The views of a scene show one set of named points, each view turned or mirrored, shifted and resized as a whole, with a little noise and some points left out.
In the rows, zero is written as 128.

Scene 1
View 1
j_386: [ 60 109 101 101 146 119 104  93 105 130 138 141 160 103 146 132]
j_385: [130 141 110 147 144 100 112 119 148 129 164 165 103 135 137  96]
j_302: [137 115  91  93 105 121 177  64 166 164 150 104 210  67 167 168]
j_105: [ 59 129 110 136 147 105 107 103 112 143 155 152 134 136 140 112]
j_211: [145  95  87  63 163 117  89 114 106  81 115 168 133  62 134 138]
j_202: [185 153 120 156 121 101 148 101 153 150 154 166 124 117 118 101]
j_271: [206 138  90 121 138 104 139 116 207 119 174 147 111 115 165 126]
j_915: [149 117  83  93 135 116 154  89 194 126 167 120 160  94 182 154]
j_504: [184 119  93  92 158 101  85 129 137  81 133 178 101  94 132 118]
j_511: [191 135  97 118 141 101 116 121 149 105 145 179 106 108 127 115]
j_702: [205 135 105 122 130  98 129 116 141 119 135 178 123  98 113 115]
j_866: [127 154 120 169 107 108 159  86 146 187 164 143 158 127 135 112]
View 2
j_271: [141 187  84  31 179 102 179 102  96 125 155 140 122 142 160 128]
j_302: [186 155 170  94 205 143 135 141 103 148 115 156 171  78 186  70]
j_866: [192 137 153  63 182 170  57  77 120  86 173 146 148  64 111 146]
j_105: [106 122 189  77 114 198 120  91 122  86 154 113 134  57  50  98]
j_386: [ 50 119 213  98  80 193 163 148 146  77 117 108 162  56  84  60]
j_385: [104 156 125  40 124 162 143  78 114  86 168 122 118 110  83 134]
j_702: [112 184 110  34 121 111 129 113 131  47 174 141 137 134 175 161]
j_211: [ 47 169 174  66  72 129 183 172 140  64 127 130 167 119 176  90]
j_915: [171 160 153  77 207 132 164 131  99 147 121 147 155  93 169  73]
View 3
j_386: [128 118 142 139 101 122 104 206 105 120  83 107 117 100 134 104]
j_105: [143 141 131 130 101 101 101 180 131  92  94 126 108 108 147  86]
j_504: [ 87 109 166 133 113 176 116 109 132 132 126  94 191 152 125 120]
j_866: [145 137  86 128  60  76 173 147 132 102 107 143 129 117 192 135]
j_271: [ 95 127 112 163  91 146 164 100 189 114 135 116 183 143 143 178]
j_385: [123 144 131 126  99 126 125 113 159  94 124 131 150 145 143 102]
j_702: [100 104 131 125  81 139 154  99 119 131 127 108 192 152 160 129]
j_302: [105  97  84 183  50 108 185 208 119 151  82  95 136  85 174 208]
j_511: [ 99 113 143 130  98 153 144  98 137 124 132 102 192 153 148 125]
j_915: [ 98 115 108 188  79 136 166 175 168 128 107 102 146 106 141 201]
j_202: [126 127 109 121  73 112 168 100 136 118 133 128 170 149 183 130]
View 4
j_702: [115 109 108 164 127 155 114 111 108 179 135 115 131 139 191 136]
j_385: [128  78 137 157 120 150 127 135 122 119 127 135 142 138 145 149]
j_504: [124 100 110 155 101 155 117 130  92 165 103 141 127 126 212 113]
j_202: [113 104 125 162 141 154 123 115 123 161 152 100 139 144 150 164]
j_511: [125 103 114 155 114 145 117 127 104 165 118 118 136 133 188 131]
j_915: [103 158 111 110 102  84 108 114  85 145 139 131 160 149 113 120]
j_386: [ 61  94 121 162 117 133 109 140 103 112 140 216 139 138 127 101]
j_105: [ 87  76 133 166 130 149 127 140 124  97 144 193 143 132 121 130]
j_302: [ 51 171  98 123 130  91 101  99  85 162 168 149 154 162  93 114]
j_866: [ 84 110 128 160 154 143 120 118 133 139 176 126 149 159  94 166]
j_271: [147 130 124 126 101 114 119 118  97 158 123  93 147 134 154 146]
j_211: [ 84 113  98 156  96 139 101 126  80 167 107 191 132 125 203  80]

Which points are out of place in each view (at most two, in the order of its rows)? Write none if all are in place.
view 1 -> none
view 2 -> j_302, j_386
view 3 -> none
view 4 -> none
